Points on a hilly landscape, in no order, each with its height.
A ball rolls from a point to whichever of its 2 nearest points has the largest drop for the distance, and stops where none of them is lower. Distance is the straight distance between rows; heights are no part of it.
Z585: [-11   6 -36   2 -27  31  19   0  62   4 -10  38  54   8  22  90 -46 -24
 -19  48 -28  79  24]  h=4.92
Z733: [-12  -6  -3   3  13 -36 -22  -2  51  -6  13   0 -72 -31  70 -36  -5  26
 -36 -51 -15  -4 -31]  h=2.67
Z361: [ 35   2  -7  13   5  26 -27 -28  37  15  11 -30  13 -13  17 -32   0  24
  44 -24 -46  27 -54]  h=4.31
Z442: [ -8  40   0 -16  44  64  -5 -19  10  19  11 -11 -42  51 -23  -7   5 -78
 -69 -16 -17 -21   6]  h=5.68
Z227: [  3 -31  58 -20 -18  -1   3 -41 -51  -3   1   6   6   2 -33 -26  35  36
  -4  61  11 -66  -7]  h=4.96
Z493: [-16 -21  41 -32 -16   5  54 -67 -65   9  23 -36 -41  12   7 -57  77  17
  -2  10  34 -14 -23]  h=6.00
Z411: [ 20 -10  29 -45   0  -9  28  18 -88 -40  -8 -53 -41 -32  35  -4  50  54
  50  12  68   4  -9]  h=4.07
Z781: [ 12 -25   2  16 -23  58  -8  28  -7  -7  -3   8 -21 -45  23 -64   1  27
  50  -5 -15 -52 -40]  h=7.08
Z707: [  6 -44  23 -15 -16 -28 -32 -23 -11 -13  -1  27  29   2 -23  -7  -9   7
   7  42   4 -57 -24]  h=5.11
Z583: [ -5  19 -21   2   2  23  15 -56   4  -5  -4   1  84  43  -1  31   5   7
  -6  62 -25 -56   9]  h=6.75
Z976: [-24  55 -41 -27  41  46  10 -41   5 -20   6 -14  34  54   5  55  10 -15
 -69  -4 -55 -18  10]  h=7.03
Z616: [-16 -54  10 -11 -33 -10   5  17  60  40  16  50  57 -36  12  26 -11  -1
   6   1 -48  40 -18]  h=4.83
Z12: [ -4   3 -23 -18  -4 -12  41  30   8  17 -37 -18  -4  30 -62  27 -39 -57
 -32 -33   3  31  22]  h=6.44
Z250: [-17   5  10   9   2 -30   1  -9 -68 -38  -8 -29  56 -30 -21  16  66  49
  79  36  52  -3 -30]  h=7.31
Z727: [-25  -1   7  -5   0   8  35  31 -66 -65   8 -30  -4 -62  16 -29  70  17
  82   9  15 -10 -62]  h=7.59
Z446: [ -4 -32  35 -64 -30   6  37 -27 -58  14 -11 -30 -19  23  14 -21  42   2
 -28 -60  15  16  23]  h=6.36
Z128: [-22 -15  -4  58   1  31 -42  21 -39   6  66  62  17 -12  27 -70  53 -16
   4   3 -17 -21  12]  h=6.04
Z415: [-24 -15 -14  64  -4  30   3  14  32  -9 -13  23  26   2  -8  18 -24   4
  15  76  42  25 -47]  h=4.12
Z977: [-18 -12 -40   9  -3  -2  30  56  35  27 -24  -7   2  -7 -10  21 -27 -66
 -24 -44  37  51  19]  h=6.67
Z983: [   4  -46   41  -22  -47   -1   55   26  -44   16  -14   15   -4    1
 -111  -22   11  -33   -1   -3  -26  -27   51]  h=7.78
Z704: [  5   7 -14 -28   8  27 -36  27  16  16 -45  -7  13  -4  49  54 -38  24
 -42 -44  39  14  47]  h=8.48
Z13: [-19 -44 -26   8  34  39  34  31  -4  27 -14 -16  70 -11  -5 -25  34  -7
   2 -35 -67  -2  17]  h=5.59
Z232: [ 55  33  27  18  42  11   9   0  10 -23  -4 -51   7  -4  53  34  32  44
  64  -7 -29  76 -39]  h=5.26
Z268: [-15 -33  21 -57 -48  41  37  34 -23  13 -28  10 -51 -11  43 -35 -12 -13
   0 -48  -8 -56  10]  h=6.77
Z494: [ 16  13  18   5  51 -53   1 -14 -19 -51  -3 -32 -43  18  49  12   5  47
  -9  19  37  17 -50]  h=8.35
Z167: [ -5  42 -37 -10  25  16 -24  48  25 -31   6 -13 -44   2 -55  42 -64 -28
 -26  35 -96  11  82]  h=7.32
Z161: [ 20  10 -16  14  -4  24 -23  -3   0  19  27  12  33  28 -58 -38   6 -83
  18   3 -41 -34  29]  h=6.23
Z187: [  5 -12 -11 -17 -34 -21   4  51  63  23 -57  -4 -21 -24 -10  47 -22 -15
 -45 -10  62 -23  68]  h=2.89
Z253: [-28  22 -34 -26  27 -22  13  28   9 -26  -7  -5 -10  33 -16  98 -49  -8
 -74 -43 -13  27  34]  h=4.53
Z900: [-16 -49 -20 -25 -11 -33 -25 -27 -17 -11  16  -8  62 -32  55   5  21  29
  35 -26 -24  42  -6]  h=5.69
Z920: [ 31  31  -1  -5  27  12 -50 -34  16  -2  30  22  -7  45  -4 -26 -21 -19
 -32  10 -28 -39  19]  h=5.41
Z243: [ 23  43 -13  27  19  21   5 -40  -1   0  -7 -50  32  32 -24   0  13  22
  47  30   7 -21 -43]  h=6.60
Z360: [-33  -3 -28  20 -20  20   8 -41 -18  15   5 -36  92 -31 -14 -19  49  12
  66  16  -5 -32 -30]  h=4.56
Z59: [-24  16 -33  45  -1 -15   2 -32 -20   5  13  16  46   5   3  22  -1  -9
  55  17  49  60 -34]  h=7.71
Z452: [ -2  35 -37 -20  28  59  -8 -44  29 -11   3  -6  39  38  43  56  -8  20
 -43 -15 -43  17  -7]  h=7.60
Z951: [ 20 -23  22 -19  -3 -58 -37  22 -36  -7  32  37  -4  -3  -6 -36   5 -11
 -11 -37 -59 -47  46]  h=2.81
Z122: [-26 -43  35 -18 -20 -45  14 -15 -40   4   6  20 -56   1   6 -57  38 -42
 -34 -27  13 -19 -12]  h=2.05
Z533: [ -5  11 -11  32  19 -23 -23  10   2  32 -28  31   1 -52  28  16 -45  47
  38   2  60  32  36]  h=2.57
Z563: [ 17  -9  -9  43  -6  46 -20  82  24  21  37  29   4 -24 -22 -33  -9 -62
  -3  -1 -63  11  55]  h=6.20
Z377: [ 10  13 -14 -19  45  17   0  50 -57   8  45 -22  -8  42 -66 -19   3  41
 -34 -26 -58 -29  74]  h=1.99
Z859: [-16   0 -30  33 -38 -10  -1  -5  74   7   8  30   5 -19 -33  -2 -38 -76
   8   3  14  19 -35]  h=3.37
Z895: [-26 -29 -17  53 -28   1   5   2  37  -3 -12  28  12 -18 -28  -6 -20 -44
  10  51  53  -2 -53]  h=3.74
Z513: [ 34  18  27  -5 -38 -48  -6 -17  36  13   1  -3 -87 -16 -15 -45 -20  -1
  -9 -17  30 -46 -21]  h=4.19
Z731: [-23 -67   2 -13 -13 -21  34  68 -22  -6 -45  17  34 -16 -11  11 -19  12
  -5 -25 -21 -27  28]  h=4.93
Z376: [ 14  -7  27 -30 -44  -2   4  15  27  30 -40   9 -29   8 -17  52 -22  -9
 -52  -7  75  12  58]  h=3.20
Z599: [ 50  44  22  39 -17  -1 -20 -12  69  -1  30  14  -7 -31 -44   8 -43   8
  49  33 -59  20 -55]  h=2.76
Z901: [  3  25  10  45  49  39   5  21   7 -10 -35 -31 -29  23  25  11  -9  32
 -13  30  56  34 -54]  h=6.81
Z217: [-27  -2  -8 -18 -11   9  21  -6  28 -11 -30  22   1  62 -27  49 -26 -62
 -63  65  36  -6  12]  h=6.61
Z504: [  4  58  14  37  43 -10  36 -37 -25 -19   5 -44   7  33 -21  -1  53   9
  49  49   0 -15 -55]  h=6.86
Z945: [  9  18  38  41  16 -62 -17 -22   5 -36  20  17 -38  18 -28 -12 -13  14
  17  48 -10 -24 -54]  h=3.83
Z292: [ 17   4  21 -38   5   1   4 -30 -94   8 -18 -41  -1  -9  12   2  46  68
  46  14  71  19  27]  h=4.64
Z673: [ 18  -9  55 -15  20  -7  40   5 -67 -39  -8 -51 -32   5   9 -10  83  47
  30  48  27 -30 -35]  h=4.48
Z310: [ 42  -2  16   1   5  33 -67  -5 -15  -2  25  24  16  22 -21 -50  11  16
  -8  42 -22 -68  41]  h=5.90
Z409: [-13 -29 -26  16  21  30  21  61   6  10   3   2  12  -5 -38 -28  -9 -35
 -15 -31 -73  10  26]  h=5.88
Z315: [ 12  -9   6  -7  27 -32 -12  53 -62  -4  42  14  -4  24 -48 -33   0  13
 -22 -44 -62 -26  63]  h=2.44
Z307: [ -8  -7  26 -30 -19  48  21 -55 -33  40 -16 -39  49  50  -8  30  30  20
 -23   3  47  -3  45]  h=5.62
Z779: [ -7 -32   2 -26  12 -72   3  34  36 -22 -10  19   5  10  10  42 -34  11
 -56 -25 -29 -31  36]  h=3.43
Z61: [  -1    0   11    6   17 -101   -2  -17  -35  -26    6   -5  -50  -13
   35   19    3   36   20   16   78   32  -34]  h=8.44
Z431: [ 25  46  16 -13  23  43 -53  -1  14  -7  33  14 -47  36 -20 -23 -24 -56
 -62  10 -17 -29  38]  h=4.77
Z547: [ 37  12 -29   6 -42 -29 -22 -16  83   9  -8 -15  -8 -34  10  11 -47   8
  13 -47   2   6 -16]  h=2.04
Z288: [ 14 -22 -25 -28  -9  -1 -12   1   1   1 -33 -38  -6 -30  72 -17  -5  30
   8 -85  10  29   2]  h=6.29
Z708: [ -2  37  19  26  43 -33  25  -6 -41 -34   4 -48  53  16  -4  38  66  25
  67  63  19  -6 -35]  h=7.10
Z85: [-27  48 -23  -9  58  64   3 -28   6 -11   7  -1  -2  60 -13  32   0 -51
 -74  15 -27 -17   7]  h=6.42
Z37: [-47 -36 -10   7   3 -28   6 -28  13   6  44  38  50 -19  32  25  24  31
  37  45 -16  70 -72]  h=7.48
Z489: [-20  -2  33 -28  17  35  30 -38 -58   7  20 -34 -69  14  34 -63  73  24
 -16  21  21 -25 -25]  h=5.76
Z91: [ 14   4 -14 -24 -31 -29  17  -2  27   2 -18  -8  18  33 -59  20 -35 -75
 -12  -5  -6 -13  25]  h=6.26
Z223: [ 17  33  20  58  38  11 -27   1 -34  -7  59  -6 -22  -3   6 -74  51  22
  34  24 -22 -22 -17]  h=5.23
Z687: [-19  -1   9 -31   5  37  28 -17 -19  25 -21 -13  61  73 -25  57  22  -1
 -61  19  29  -3  48]  h=5.99
Z134: [-23  -7 -16   7  11  20   4   6  45  33   9  47  28   1  49  55 -36   3
 -35   6   5  90   1]  h=5.60
Z683: [ 54  51   7  31  23  -6  -6 -27 -24  -8 -23 -29  35  28  -5  39 -10  42
  71  24  35  21 -11]  h=6.22
Z807: [ 36  -8  21 -26  18  -2  16  47 -67 -57 -16 -32 -43 -45  64  -2  27  65
  65   6  47  23   1]  h=3.68
Z220: [ 12 -17   8   2 -24  64 -20   2  23   3 -45 -12  27  18 -17  11 -30  17
 -25  71  44 -39   7]  h=5.15
Z652: [ -4 -11   1 -25 -26 -75   1  12  37   4 -23   8 -50 -33  51  -4   1  18
 -35 -69  22 -32   2]  h=3.07
Z537: [ -8  -2  -8  18  17  25   1  -5  17  -1 -19 -26 -41   0  24 -27  -9  11
 -29  -1  48   8 -46]  h=6.41
Z822: [-25   1   1 -20  17  83  24 -25 -32  26 -20 -45 -22  25  31 -40  54  16
 -39   2  37 -32 -19]  h=5.13
Z71: [ -8   5  35 -42 -24 -29  17 -54  -3   6  -5  -2 -21  66 -12  32 -11 -26
 -66 -18  42  19  11]  h=4.72
Z619: [-29 -25  14 -21 -54 -60  20  14 -28 -17 -10  11 -75 -51  51 -18   9  32
  27  -1  77 -19 -30]  h=4.86
Z90: [-24 -46 -14 -11  -4  12   1  11 -44  21 -33   2  58   1  28   3  21  15
   8   2  46  -1  37]  h=5.44
Z319: [-30 -22   9 -31  52   7  28  37 -53   2   7   7 -21  25   3 -32  32 -11
 -68 -40 -45 -19  19]  h=6.85
Z830: [ 14  24 -34  -8  26  22 -22 -48  17 -13  -5 -12  23  28  44  42 -34  42
 -23  -9  -3  28 -23]  h=7.96
Z328: [ 24  -3  28  18   8 -21   5  54 -26 -36 -32 -12 -28 -56  49  17  12  48
  58  13  37  11 -29]  h=3.28
Z258: [ 21  28  10  36  14 -48  -3 -13  46 -49   0  22 -27  10  10  42 -46  37
   9  56  -9   2 -57]  h=3.55
Z273: [ 25  26  49  56  45   9 -13  18 -21 -39  15 -22 -29 -12   3 -43  50  -3
  54  25 -43  -9 -51]  h=5.61
Z770: [-32  -2 -14  11  44 -44  19  34  38   7  27  28 -41 -11  14 -11 -19 -31
 -58 -68 -65  24   6]  h=6.66
Z651: [-24 -25   9 -15 -56 -58  14 -34 -41  -1  -1   6 -29 -32 -17 -42  28 -41
  14 -36  39  -7 -56]  h=2.47
Z304: [-28  -8 -11  -5  34 -15   3  27  63  -3  11  11 -20  -5  36  28 -23 -18
 -66 -56 -53  41   7]  h=6.47
Z825: [ -3   0 -13  -6 -26 -28   0 -42 -31  10   6 -20  -9   1 -34 -40  31 -36
  29 -22  43  -5 -57]  h=2.83
Z99: [ -6  33  -5 -17  -5  -2  11 -63 -20  27  -4 -13  -3  72 -13  22   7 -25
 -20 -20  70  29   1]  h=4.26
Z857: [  4   5  -3 -14 -50 -62 -19   0 -24  -7 -18  -7 -14 -72   1  -5  -7  16
  79 -57  64  -1 -30]  h=4.65
Z283: [  8  12 -16  18   0 -27 -41 -34  10  27 -17  28  51 -34  13  36 -55  28
  57  -5  38  34  30]  h=2.02
Z35: [  6   3  57 -10  11  10  20 -18 -65 -22   5 -36 -15 -17 -11 -52  71  44
  39  56   0 -69 -32]  h=4.73
Z755: [-35 -48  -6 -10  39  37  14  26 -17  -2 -13   9  -1  -3  64 -34  31  -1
 -47 -40 -38  -8  -2]  h=6.48
Z860: [ 13   1  30 -41   0  10   0 -55 -55  26 -11 -37  -8  24  20  16  27  58
   3   9  77  16  35]  h=5.09
Z789: [  1   0  -3  -9  38  31 -22   9  55 -21  15  34  19  16  12  28 -36  -5
 -47  23 -80  -3  29]  h=3.67
Z155: [-15  11   3 -35  66  48   2  33 -37  -3  21 -19  -2  52 -60  14   7  22
 -70  -2 -60 -34  56]  h=1.29
Z51: [-23  47 -68  43   6   3  24 -46  -1  -4   5  13  29  40  12  25 -20 -27
  11  12  45  53 -28]  h=7.92
Z979: [ 26  13  -6 -19  16  17 -49 -16  23  -5 -30 -30  -5   1  48  32 -30  62
 -36 -29  43   4  12]  h=8.25
Z132: [-13 -43  43 -42 -42   2  39 -73 -48  -3   1 -19 -14  20   9 -19  65  14
 -14 -18  26  -1  14]  h=6.17
Z932: [ 24  25  22 -21 -33 -36 -17 -21  70   2 -18 -17 -62  22 -18   9 -32  -2
 -47  -1  43 -38   4]  h=4.38
Z313: [-28 -26   7 -36  15  12  49  54 -30  12 -32 -24 -31  18 -16  -1   1  -8
 -74 -59  -1  11  19]  h=6.76
Z234: [-27 -61 -21  -9  -7 -14  18  47 -35  16 -40  17  51  -7   0  14   6  -2
  10 -33  19  16  42]  h=5.12
Z672: [ 26   9  -4  23 -18  18 -44  57 -26  11  42  24  17  10 -53 -37   6 -71
   9  -2 -40 -17  58]  h=6.52
Z610: [-24 -43  -2  -6  13 -19 -11 -28  -7 -11  15  27  69   5   8  -7  16  -3
   9  12 -52 -34  -2]  h=5.31
Z359: [  0 -13 -31   7 -35 -15 -14  51  75  27 -42  27  -1 -53  31  36 -24  19
  -5 -19  39   1  52]  h=2.52
Z435: [-18  12  -3   5 -39 -71  11  29 -17 -20  -9  -2 -69 -76  35  -3   7  15
  54 -37  79  16 -41]  h=4.76
Z279: [ 38  51  -6  46   6  21 -23 -12  70 -12  28  22 -39   2 -31 -10 -63 -19
  13  53 -30 -10 -39]  h=2.03
Z291: [ 29  47 -28   1  14   6 -33  49  19 -28  41  16 -15  33 -44  24 -48 -39
 -20  41 -87   3  86]  h=7.11
Z467: [ 25  14 -38   4 -44 -38 -34 -16  33  20 -16   3  44 -34  -3  36 -51   6
  54 -39  35  24  19]  h=1.50
Z570: [  8  28 -21   6  22 -22 -10 -55  16 -17  26  29   6  47  -7  -6 -17 -33
 -28  10 -38 -15 -13]  h=5.81
Z31: [ -3  31 -11   5   7  39   1 -41  -1  34  20 -15  41  28 -38 -41  28 -49
  -5  10 -19 -45   2]  h=5.84
Z840: [-40 -29 -25  13   2  41  34  -7 -16  32 -12 -32  82 -16  20 -36  60  -9
  23 -11 -36 -32   5]  h=5.16
Z527: [-15  -4 -26 -20  24  24   7  64  -4  12  22 -23 -66  -9 -98 -22 -63   1
 -46   4 -36   3  61]  h=7.57
Z147: [ 16 -37 -31 -22   0  -3 -12 -23 -21  -2  10 -35  14 -47  55 -23  29  32
  66 -47   5  45 -28]  h=5.95
Z554: [  4   8 -17  -4  -4  -3   8 -43 -42  20  -6 -41  12  36   0 -17  29  -7
  26 -26  72  24 -31]  h=3.50
Z701: [ 19 -50  65 -40 -75  -1  30 -20 -14   9 -30   1   1   9 -67   4  21 -30
  -7 -13  -2 -21  34]  h=7.82
Z902: [  5 -42   1  -4  -3  33 -13  20 -27  -8 -43  -5  29 -22  58   4  -6  77
  19  18  52 -18   6]  h=5.89
Z239: [  6   6  -7 -18  -6 -43  13 -11  15 -14  13  28   5  36 -46  17 -39 -63
 -28  17 -42 -25  25]  h=6.10
Z525: [  6  43  13  37  65  36  13  12 -24  -6 -27 -52 -21  30  26  18  29  31
  15  16  64  38 -19]  h=7.17
Z72: [ 37  38 -26  -6 -46 -42 -18 -50  78   3  13  21  20  -2   1  38 -58 -22
  23 -25 -44  21 -12]  h=2.48
Z555: [ -7  19 -18   7  38 -29 -11 -50  -6 -35   2 -12  -8  43  42  29 -15  44
 -16  20  31  15 -30]  h=8.20
Z697: [ 32  16 -17   7  -6   2 -21  65 -27   2  45 -12  -5  28 -87  -4 -20 -45
  11  33 -51  -4  91]  h=6.80
Z737: [ -3  15  10  -7 -19 -53  -8 -31 -21  46 -25  28 -11 -10 -15   7 -27 -24
  21 -25 112  29  25]  h=3.86
Z786: [  1  -7  12  42   0 -12  -6  29  -4 -26 -15 -15  -2 -41  12  -4   7  28
  59  13  24  31 -66]  h=3.60
Z485: [ 15 -11  -4 -10  -4  34  -9  11  76  -2  -4  32  42   3  19  57 -48 -11
 -26  32 -73  24  23]  h=4.25
Z22: [ 13 -34   2  -7 -30  50 -13  34   8  10 -27  18 -30 -36  46 -54 -15  10
   4 -17 -15 -59  -9]  h=6.95
Z912: [ -6  15  28  -3  -5  -4  10  41 -78 -51 -30 -21  24 -46 -22   5  74  34
  95  32  62   1 -27]  h=7.43
Z329: [ 54  18   9  -8   9  28 -11 -17  33  19   5 -37   9 -15  29  18  -8  78
  54 -10 -40  63 -47]  h=4.75
Z851: [  5 -29 -18  32  -5  58 -12   4  49  -4 -32   5  51  13  -6  35 -42 -10
   0  73  24  -5   6]  h=4.69
Z233: [ -9 -12 -41 -13   1 -54  -1   0   7  -3  -6  37  54  29  16  78 -53 -14
 -10  -6   3  36  51]  h=3.87
Z729: [-37  28 -23  20  11  36  33 -48  -5  27   8 -24  70  42  -6   2  31 -13
 -10  54  -1 -50   0]  h=6.38
Z123: [-16  25 -14  -1   9  41  40 -29 -21  28 -15 -67   4  22   1 -44  55   8
   7  -9  50  -3 -37]  h=4.32
Z18: [-19  16  -5  -9  73  43 -23  45   1 -26  31   8   4  27 -19  49 -33  13
 -78  12 -90 -26  55]  h=2.55
Z594: [  8  16  19  15 -23  51  -8  17 -40 -22 -17 -14  -6 -52 -28 -67  33  18
  81   1 -14 -56 -58]  h=7.20
Z479: [ -7  14  16  41  26 -30  11   8  38  -5  25  -1 -40 -13  53  29 -15  36
   5   2   3  94 -62]  h=2.61
Z742: [  8  10 -21  24  -5  -6 -51 -33 -18   7  46  15   6 -26 -14 -86  24 -35
  51 -52 -41  -9 -29]  h=3.54
Z305: [-15 -31  -4 -23  10  31  29  72 -20  -2 -11 -23 -31   3 -87 -15 -28   3
 -38  17 -27 -17  55]  h=7.67
Z573: [-34   1  34 -12  25  -5   3 -46 -45  12  41  27 -16  50 -11 -54  54 -33
 -47  26   6 -36  16]  h=2.32
Z897: [ 17  13 -12  32  -4  -7 -16 -40  26   5  31  -8   2 -32  -9 -46   0 -19
  46 -33 -32  20 -75]  h=3.95
Z933: [-32  -9 -16 -24   8  -9  14 -55  12  17  34  35  71   8  47  31  27  49
  21  48 -57  62 -43]  h=7.33
Z271: [ 13  11 -16  29 -40 -12 -23  20  66  13  13  27 -42 -48 -33 -45 -25 -76
  -2 -14   3 -25  -6]  h=2.91
Z146: [  5 -13   8  13 -24 -24 -50   5 -21  -5  43  43  -5 -47   5 -64   9 -20
  25 -45 -49 -42   3]  h=3.16
Z219: [-10 -30 -17 -15 -12 -80   6  -2   6 -29 -10  39  55  28   9  59 -42   1
 -12   6 -19  -5  28]  h=3.65
Z623: [ 27   8 -19  38 -39 -16 -14   6 111  -7  -7   4 -41 -45 -10  12 -26   8
   5  21  25 -26  -9]  h=2.42
Z327: [-23 -25  16 -21  -9  32  39 -13  -4  24 -26  -3  23  60 -49  24  11 -55
 -47  35  25 -14  24]  h=6.33
Z928: [ -7  28   8 -52  -1 -24   1 -20 -12  -3 -21   9  -6  61   0  82 -25  -6
 -85 -21  27  11  29]  h=4.95
Z343: [-13 -50  -7  11 -20  -9  12  41  74   9   0  38  34 -29  -1  38 -32 -20
 -12  18 -56  26  18]  h=4.66
Z535: [-17   2   9  11  29 -30  -3   2  53   2  26   2 -64 -35  74 -13  -8  36
 -11 -10 -16  66 -60]  h=2.09
Z79: [-32  -8 -13   2  24  13  -4  -1  56  17  14  32  -2   6  70  42 -10  14
 -68 -12 -18  81 -26]  h=6.03
Z302: [  1   0   8  12 -42 -28   6  -1   7  32 -38  12 -17   0 -12   7 -29 -22
  -4   8 105  23  14]  h=3.59
Z352: [-24 -25  10  42   9  24 -16  46 -37   6  43  69 -19   6   4 -60  33 -47
 -35  30 -12 -22  26]  h=6.43
Z855: [-27 -26  41 -23  10 -51   9 -29 -32   7  20  34 -38  39 -18 -37  29 -43
 -58  -8  -5 -24   4]  h=1.63
Z760: [ 37  28  -5   4  -7   3 -21  29  27  25  13  11 -57 -10 -31 -58 -23 -75
 -17 -55 -28 -25  36]  h=3.47
Z188: [-21 -64   6 -31 -41 -13   3  35 -31 -11 -20  37  25 -56   0 -24  11  -5
  20 -27 -46 -59   4]  h=4.78
Z821: [ 15 -35   1 -37 -48 -31 -17  -3 -32  13 -26   6  -7 -33  12  -7  -7  17
  21 -39  50 -21   5]  h=4.47
Z620: [-20  21   1  31  -6  20  -2 -31 -22 -12   6 -39  65 -47 -31 -23  50  14
  97   3 -20   5 -71]  h=4.17
Z835: [ 21 -13  10 -49 -38 -57 -20 -28 -45  34 -24   3  15  -2   4   9   3  -4
  16 -40  63  18  32]  h=4.22
Z593: [-19 -10   3 -32   2   2  57  51 -26  34 -19 -31 -35  31 -63  27 -18 -21
 -51 -55  20  34  36]  h=6.58
Z549: [-17  26 -52 -22   8 -28  33  18  22 -38 -21  37  17  29  -5  96 -54 -25
 -54  -4 -23  43  43]  h=4.24
Z521: [-55 -12 -21  46   1 -28  11 -29 -10  -9  23  23  56 -28  -5  22  30   3
  62  32  26  47 -65]  h=7.58
Z478: [ 59  49  14  16  54 -14  -9   8 -15 -27 -25 -45  10  -3  38  40  -1  39
  79 -14   9  61  10]  h=5.75
Z286: [ 11  18  18  18  23  45 -43   1 -32  21  50   5  42  23  15 -49  38   8
 -13  36 -35 -67  51]  h=6.35
Z948: [-37 -59 -18 -28   2 -55  -3  -9 -21 -13  10  16  63  -9  27   4  29 -10
  20 -37 -41  14 -11]  h=5.51
Z848: [ -7   3  27  33   1  -5  -8  16  -5 -42 -11 -15  31 -63 -21   4  43  31
  85  13  -9  33 -75]  h=3.85
Z416: [ 27  38  -1  65  10  60 -42  -2  34   9  53  18 -33  11 -26 -51 -21 -44
   4  40   1  -7 -11]  h=3.29
Z491: [ 12 -28  13  20 -50  31 -10  35  74  25 -19   8 -12 -83  49   0 -13  61
  23  -2   4  16 -24]  h=2.60
Z757: [-21 -14  -7   3  15  70  10   3 -10  13 -10 -13 -21  15  32 -53  15 -17
 -46  -8   9 -13 -13]  h=5.85
Z636: [ -4 -23 -11  35 -25  11 -11  28  55  34 -20  40   2 -62  50  32 -32  41
  14   6  48  42  27]  h=2.11
Z809: [ 32  25  39 -15 -18  30 -35  29   4  24  11   6 -60  14 -47 -40 -14 -67
 -44  -8 -14 -27  64]  h=4.04
Z41: [  3 -17   0 -13   0 -81   3  41  50 -14 -13  17 -47 -20  13  10 -10  10
 -46 -52 -27 -47  45]  h=3.27
Z408: [ 50  25  47  29  40  16   4   9   3 -38  -9 -61   7  -8  24  -5  50  21
  59   7 -49  16 -48]  h=5.70
Z569: [ 26  20  32  15  -6 -47 -28 -28   6  -3  23  19 -61   0 -28 -44 -16 -17
  -2   8   8 -36 -39]  h=4.03
Z464: [  5   7  12  67  24  34 -44  -4 -16   8  86  31   7 -17  14 -66  55   6
  36  21 -35   7 -14]  h=5.63
Z613: [ 19 -12  48 -24 -81 -33   4 -10  23  22 -18  13 -26 -16 -76 -15  -9 -54
  -4 -10  26 -39  14]  h=7.87
Z502: [ 18 -11   8  22 -41  17   3  55  49  -9 -30  -5 -48 -82  61 -14 -17  71
  38 -12  11 -11 -32]  h=2.86
Z66: [ -6 -45  13 -35 -77 -12  -1  25 -45   0 -38  17  21 -50  -3 -16   2  -1
  28 -33  28 -44 -15]  h=4.63
Z893: [-18  11 -42  13  -1  -7  22 -75   6 -12  20  35  89  33  26  49  14  22
  20  56 -48   5 -21]  h=7.09
Z972: [ 56  49 -31 -23 -14   0 -10 -40  67 -14  21  15  -6  18  -7  14 -59 -54
 -16 -22 -94  12  17]  h=3.14
Z686: [ -6 -39  33 -61 -55  37  47   4 -38  17 -34 -10 -63   5  47 -35  14  -3
 -25 -59  22 -19  14]  h=6.62
Z492: [ 13  50 -33  31  23  69  -2 -54  39  24  39 -11  50  29 -13 -29  -1 -30
  18  28 -45 -12  -6]  h=5.17
Z959: [ 22  64 -17  63  42  61 -24 -29  15   2  44   1  -3  27 -22 -46   6 -19
  17  56 -29 -19 -15]  h=4.29
Z121: [  5  37  -4  45  19 -31  15 -13  51 -27  14  22 -19  12  30  50 -33  36
  13  45   2  69 -48]  h=3.17
Z588: [-25  14 -19  -1  35  10 -21  30  27  20 -33  20  13  -8  42  69 -57  10
 -48 -35  34  31  81]  h=8.68
Z248: [   1  -49   18  -31  -23    0   55   47  -39   13   -1   -8  -30    1
 -103  -16  -23    9  -15    2  -33  -22   54]  h=7.73
Z104: [-17  30 -48 -20  29  -3   4  47  31 -21   9 -33 -59   6 -82  34 -67 -11
 -44  12 -62   0  48]  h=7.45

Call two points neighbours if one is among the 2 nearest of the other. Go from one point of each pair to the other, from neighbour to neighbour, staying as low as possible. Name the highest point that can't be avoided.
Z223 and Z279: Z408
Z279 and Z155: Z897
Z467 and Z636: Z533
Z855 and Z535: Z928

For each start below, name the point where the ball stops.
Z928: Z535
Z687: Z328
Z250: Z232
Z731: Z636
Z12: Z271
Z525: Z855
Z686: Z855
Z319: Z855
Z613: Z271
Z51: Z855
Z900: Z328
